Each row is a point on a tangle of strands that fork and nearly touch. The rows are in no order.
In the rows, 128 means zero.
Points whose rows are less than 106 apart are linked; no others are. Some points are linked to none.
(1070): [ 95 144 149 141 117 117 165 111  92 105 155  85 129 109 135 132 107  94
 108  81 118 126 121 133 135]
(1198): [138 127 121  70 111 166 101 108 133 187 165 128 164  83 123 126 170 112
 129 165 112  79  69 144 120]
(947): [134 122 112 112 176 127 169 124 125 162 120 155 171 139 129 143 136 124
 163 125 121  77 130 112  83]
(303): [132 172 122 144 203  69 131 187 146 101 140 168 126 169 157 126 148 163
 112  85 128 180 163 113 105]
(1136): [166 100 102  72 157 176 155  85 149 199 143 180 199 136 135 126 123 122
 151 134 133  55  89 151 110]
(462): [133  72 127 142 136  93 163 151  92 127 123  94 145 182 147 128 130 155
 147 160 114 109 139  99  74]
(673): [119 123 145 148 101 115 173 110  67  94 137  67 126 132 135 136  86 128
 116 109 147 137 142 161 125]
(235): [ 98 156 149 150 126 114 159 124 107  84 180  90 131 146 170 114 133 106
 108  40 110 153  91 115 120]
(719): [140  64 130 149 131 110 136 142 113 113 166  99 179 200 174 117 151 147
 146 146  81 127 136 124  93]
(988): [155 149 143 131 173 128 185 127 164 107 128 170 110  93 186  99 155 115
 112  33 112 153 122 138 103]
(420): [ 84 175 124 122 122 114 107 132 146 119 159 195  86 107  97 146  96 123
 154  77 135  83 137 113 186]
(349): [169 102 125 105 119 186 139  86 169 167 108 125 164  69 136 113 182 105
 116 129  72 156 108 143 130]
(419): [124 146 130 112  77 128 151 136  98 143 127  99 123 111 154 135 189 150
 160 103 119 113 136 139 131]
(597): [ 90 122 129 116  86 122  90 133 107 166 111 113 121  69  90 143 142  86
 158 172 170  76  89 102 120]
(849): [135 186 132 117 171 135 175 118 112 116 121 208 103 152 112 129  86 154
 135  83 158 122 169 167 147]
(1087): [101 153 124 145 159 104 161 121 118 133 145 116 158 150  99 152  61 103
 121 129 134 128 144 108 119]
(346): [151 120 137 110 157 164 192  99 159 140 117 181 114  65 157 111 151 111
 130  52 113 141 122 139 130]
(976): [139 184 120 113 111 132 136 142  96  96 122 116  84 127 164 136 145 170
 103  72 146 140 155 192 131]
(330): [117 125 131 101 137 182 160  95 126 197 101 118 159  47 101 148 122  74
 118 138 154  85  64 123 107]
(404): [126 184 137 155 159 120 138 164 139  86 144 129  88 137 185 115 161 152
  84  37 118 177 110 155 115]
(634): [ 91 140 167 162 146  97 158 138 136 103 182 122 147 130 155 123 109  84
  90  56  86 166  92  87 124]
(1141): [168 109 142 106 104 164 182 104 120 126 122  88 161 121 197 129 183 133
 133 106  97 138 145 163  96]
(1096): [145 127 127  85 120 184 172  98 131 164 105 152 138  63 123 139 203 123
 166 102 130  97 113 146 135]
(865): [173 114  91 148 146 108 120 122 133 110 141 124 147 205 143 105 127 173
 123 158  90 146 170 150 117]
(738): [128 162 113 135  83 137 137 167 132 123 119 108  97 118 174 121 210 149
 128  57 119 133 121 139 112]
(520): [114 166 125 125 107 135  98 107 157 114 167 140  89 102 135 122  95 120
 103  78  86 138 127 107 179]
(298): [ 68  37 160 168  79 111  70 150 126  96  98 116  81 144 106 149  92 145
 138 180 149 140 149 113 138]
(41): [ 81 158 137 105  95 138 119 105 109 139 161 163 120 118  87 149 117 127
 166  79 136  61 108 132 170]
(1077): [142 113 121 117 104 162 124 111 149 131 119 106 121  83 127 115 171 100
 114 109  74 144 103 112 148]
(1148): [122 116 119 147 182 108 174 141 175 162 135 144 140 117 157 103 156  97
 120  71  73 128 101  73  98]
(1119): [153 116 135 127 142 190 132  92 154 167  61  96 154 113 101 118  67  76
  99 199 173 155  95 149 116]
(617): [106 148 167 120 166 107 174 118 109 120 205 165 171 145 144 130  95 107
 144  66 123 107 113 108 109]
(951): [119 145 108 133 141 109  47 139 170 111  87 151 101 107  63 130 102 103
 128 188 176 137 137 103 160]
(567): [116 162 102 113  87 143 111 135 144 135 118 142  74  97 132 117 193 160
 132  77 109 140 133 112 144]
(754): [ 65 123 123 178 115  64  70 144 145  94 113 120 122 147 103 166  72 132
 138 149 124 135 145  94 167]
(163): [144 187 153 121 136 139 127 123 127  80 154 127 110 140 181 122 126 154
  88  46 122 149 127 185 131]
(151): [125 162 145 159 135  85 129 126 113  66 151 113 130 165 133 139  62 143
  87 108 135 169 171 148 163]
(236): [123  83 127 170 117 131 124 105 101  79 161 109 130 184 144 105  88 123
  75 112  96 207 141 163 139]
(13): [ 75  90 135 193  99  75  91 161 138  96  82 118  85 154  83 168  74 149
 142 177 165 144 160 100 157]
(1010): [136  75 130 125  79 140 116 129 114 142 112  79 134 114 128 125 157 135
 127 175 113 126 114 117 127]
(602): [136 108 113 127 133 122  33 150 169 117 101 152 119 103  81 122 113  78
  98 195 142 141  96 108 149]
(471): [142 124 141 101 132 178 162  92 151 174 120 164 124  70 135 115 143  99
 139 107 110  97 106 132 133]
(1144): [154 139 103 139 169 129 162 130 189 139 126 171 126 110 176  79 177 120
 136  42  78 148 127 106 105]
(1196): [170  51 123 150 133 129 143 110 117  96 131 116 148 203 156 107 109 160
 108 170 104 177 165 156 122]
(613): [134 133 135  93  88 181 125 113 132 158 154  97 153  74 122 132 174 100
 127 132 101 118  71 109 137]
(1188): [ 77  90 127 146  99 120 107 142 120 141 103  80 129  99  82 156 125  88
 135 178 157 104  79  80 107]
(437): [187 143 111  99 100 138  54 129 132 143 111 147 109 115 105 114 166 169
 150 185 144 126 158 147 172]
(444): [140 111 187 143 127 110 176 167  85  76 118  93  98 172 189 122 131 183
 109 136 155 131 155 181  89]
(530): [117 136 143 117 142 124 186 136  87 115 131 117 136 120 167 122 179 117
 155  73 140  92 138 131  83]
(767): [158  94  94 139 154 101  59 162 158 146  87 147 107 137  94 101 162 137
 135 220 142 135 141  87 119]
(647): [112 127 145 164 101 109 123 100 116  81 164  96 151 173 128 144  57 112
  83 124 115 173 147 160 164]
(282): [164  84 160 116 108 145 196 128  91 128 108  85 143 154 142 130 115 159
 149 175 142 111 158 154  95]
(1111): [132 164 130 103  99 143 154 105  98 123 114 140 106 125 111 139 135 153
 157 121 162 114 165 176 153]
(496): [139 159 130 120  79 137 112 139 103 109 110 109  68 121 135 151 148 180
 124 120 142 129 173 173 157]
(1091): [120 147 112 131  96 105  45 138 154  91  91 140  88  88  84 128 139 139
 132 171 143 135 143 122 173]
(541): [143  70 101 155 104 114  94 150 128 111 155 118 147 201 156 104 141 181
 127 152  74 148 155 117 127]
(476): [124 183 129 135 188  95 150 167 110 111 139 169 126 159 180 128 164 174
 141  70 152 143 138 143  83]
(202): [ 87  50 178 158  61 113 114 153 114  90 109 114  72 167 130 139 102 179
 123 171 143 148 176 142 142]
(526): [ 88 128 119 167 168  85 134 175 152 103 122 149  93 136 142 123 136 123
  90  58 101 177 123  87 144]
(90): [128 132 117 132 139 112 136 113 121 120 196 118 178 185 127 129  70 110
  98 142  79 138 125 128 142]
(342): [ 85  79 126 158  90 131  70 148 131 139  96  89 139 124  92 146  89  88
 130 200 168 132  86 119 127]
(1009): [112 122 127 156 151 112 143 159 131  89 129 120  98 149 169 113 176 138
  94  71 124 176 119 124 111]
(1042): [116  84 109 161 151 122 144 114 126 139 124 109 156 166 120 137 112 101
 110 159  99 142 122  98 107]
(399): [133 130 117 135 114 153 130  72 134 159 134  86 165 123  99 126  63  87
 102 157 134 120  88 138 148]
(95): [114 173 127 123 113 119 128 119 144 122 176 166 101 121 145 123 139 131
 130  41  94 123 118 109 159]
(786): [149 125 111  82 119 149  87 150 133 164  95 148 116  57  93 128 200  99
 153 183 163 122 111 115 122]
(506): [150 149 108  83 114 148  45 140 155 170 135 172 124  84  91 116 157  97
 154 186 151 105  86 113 130]
(1105): [117 130 136 102 118 165 116 123 120 173 101 124 139  54  79 137 138  72
 139 169 181 100  73 116 107]
(280): [122 143 135 102 156 124 177 117 113 140 167 171 154 148 131 132 132 116
 160  74 122  74 113 116 105]
(329): [124 127 131 164 170  78 143 192 128 117 142 123 149 171 174 107 187 146
 144  84 118 148 136  97  74]
(8): [119 181 138 139 145 106 112 127 164  97 155 155  67 106 137 128  77 129
  94  64 118 151 145 126 183]
(759): [177 122  89 105 133 127  52 148 149 135 101 140 110 106  96  97 152 144
 132 205 145 143 146 127 133]
(417): [120 148  95 115  97 130  52 144 158 111 101 144  69  93 116 124 179 153
 132 124 113 135 134 101 173]
(391): [125 153 142 137 127 126 126  81 168 141 162 127 124 120 108 136  22  85
  93 124 107 127 110 109 169]
(705): [112 123 148 104  57 140  77 127  98 143 129  80 138  79  94 160 127 105
 153 186 150  97  95 132 143]
(115): [141 154 103 130 210  95 166 145 136 120 101 179 110 154 155 126 174 170
 143 105 149 126 179 147  99]
(720): [147 169 136 129 179 107 168 114 123 124 198 149 174 167 148 124  67 116
 108  98 100 134 123 127 120]
(758): [114 158 116 127 147 114  91 118 167 145 143 177 117 113  81 135  80 127
 142 117 123  99 128  83 159]
(840): [153 148 122 105  99 184 134  91 119 146  88 108 128  84  83 133  99 116
 121 176 176 145 144 160 147]
(935): [149 119 102 103 175 143 127 112 149 193 126 172 189 163 121 139 130 138
 168 165 139  59 108 121  88]
(60): [154 130 134 109 142 133 179 117 109 112 127 125 155 128 192 120 197 155
 152  71 126 129 148 163  94]
(561): [113 166 121 139 163 149 143 115 153 155  71 152 112 122  62 137  54  78
 140 155 197 124 122 110 134]
(47): [109  55 130 163 136 129 112 115 102  99 145 114 142 197 130 121  76 141
 104 164 110 181 162 145 126]
(707): [144 119 122  85  98 168 130 127 118 170  98 128 137  56 113 145 206 123
 159 160 145 118 111 140 132]
(743): [123  62 130 153 106 109 146 153 109 136  99 100 113 141 144 121 166 155
 132 153 112 118 135 102 100]
(978): [109 149 107 144 125  92 100 121 131 134 193 121 155 161 117 142  84 124
 114 126  84 108 126  96 150]
(1170): [136  82 139 123  91 163  85 128 115 137  94  87 120 103  87 139 114  87
 119 214 167 149 105 138 134]
(275): [108 105 137 144 178 106 183 121 132 130 148 124 156 130 146 124 121  79
 102  84  90 138  99  83 103]
(257): [130 159 112 118 188 121 168 122 123 131  93 200 105 136 111 120 142 149
 144 106 156 117 170 155 123]
(139): [135 101 141 110  47 153  66 132 107 135 135  77 134  90 122 138 177 117
 138 183 119 116 109 125 147]
(816): [172 119 127 100 109 157 149 113 103 152 100 100 147 140 112 134 117 161
 161 197 160 102 156 147 119]
(512): [170 123  97  96 138 147 126  90 138 161 136 119 174 142 129 113 117 142
 129 172 109 107 124 140 116]
(2): [130  84 106 155 166 110  43 156 167 136  77 161 121 149  83 118 122 108
 104 213 148 160 116  94 129]
(1114): [142  69 153 145  85 119 126 129 107 104 118  89 105 173 131 127  95 171
 129 179 129 137 170 149 139]
(1031): [156 102 123 109 101 184 115 114 121 170  78  87 152 124 108 129  93  92
 107 230 175 145  88 164 113]
(887): [164  97 124 102 118 177 173  83 126 152 116  94 170  94 150 133 169  99
 136 121  97 117 114 149 107]
(675): [140 151 140 113 121 194 159  68 142 158  74  89 142  96  73 126  62  83
 117 169 179 135 107 169 133]
(358): [160 154 110  88 123 162 144  93 103 157 108 153 140 136  99 119 128 144
 165 142 155 103 155 161 138]
(709): [ 95 113 132 151 154  94 174 166 103 120 134  92 139 134 153 124 181 123
 137  87 118 117 130  94  96]
(656): [123  95 116 171 180  94 162 151 120  97  75 144 100 169 119 117  97 140
 103 149 146 199 176 127 123]
(1193): [117 142 125 126  69 117  61 122 121 119 155  99 152 131 106 147  85 134
 160 172 127  82 128 117 166]
(440): [130 185 132 139 175 106 146 131 146  94 142 180  79 139 131 137  85 146
 104  86 142 153 162 152 153]
(339): [139 133 157 126 125 128 178 129  87 103 111  94 114 145 153 130 122 164
 129 126 153 130 171 171 106]
(791): [105 171 132 147 165  87 142 160 139 122 159 164 112 129 144 127 123 126
 110  64 102 142 133  91 138]
(74): [100 131 157 160 161  91 139 205  97  93 144 115 127 166 180 141 158 182
 132 110 143 150 141 106  72]
(134): [116 138 178 144 125  83 155 193  69  86 135  95 102 173 183 133 146 192
 129 104 158 123 158 142  90]
(178): [106 143 119 105 105 125 124 106  93 141 150 113 136 124 112 134 147 131
 175 109 129  78 136 125 133]
(1176): [ 90 159 112 156 109  76  70 142 163  93 173 127 134 151 110 156  80 142
 132 125  93 113 139  90 177]
(491): [144 146 109 104 144 134  71 132 160 150 138 173 125 114  77 115 118 125
 137 171 132  95 120 104 147]
(232): [148 127 123  72 141 175 105  94 162 195 157 186 163 102 126 115 138 122
 149 145 109  77  64 142 126]

A fork is a point with three links, a tip a point with one. Leave the first point through the second and follow the links. Name the first fork or tip that comes.
(617); (280) | (339)
(816); (358) | (303)
(235); (634) | (437)
(60); (1141) | (1114)
(151); (647) | (597)
(139); (1010) | (151)
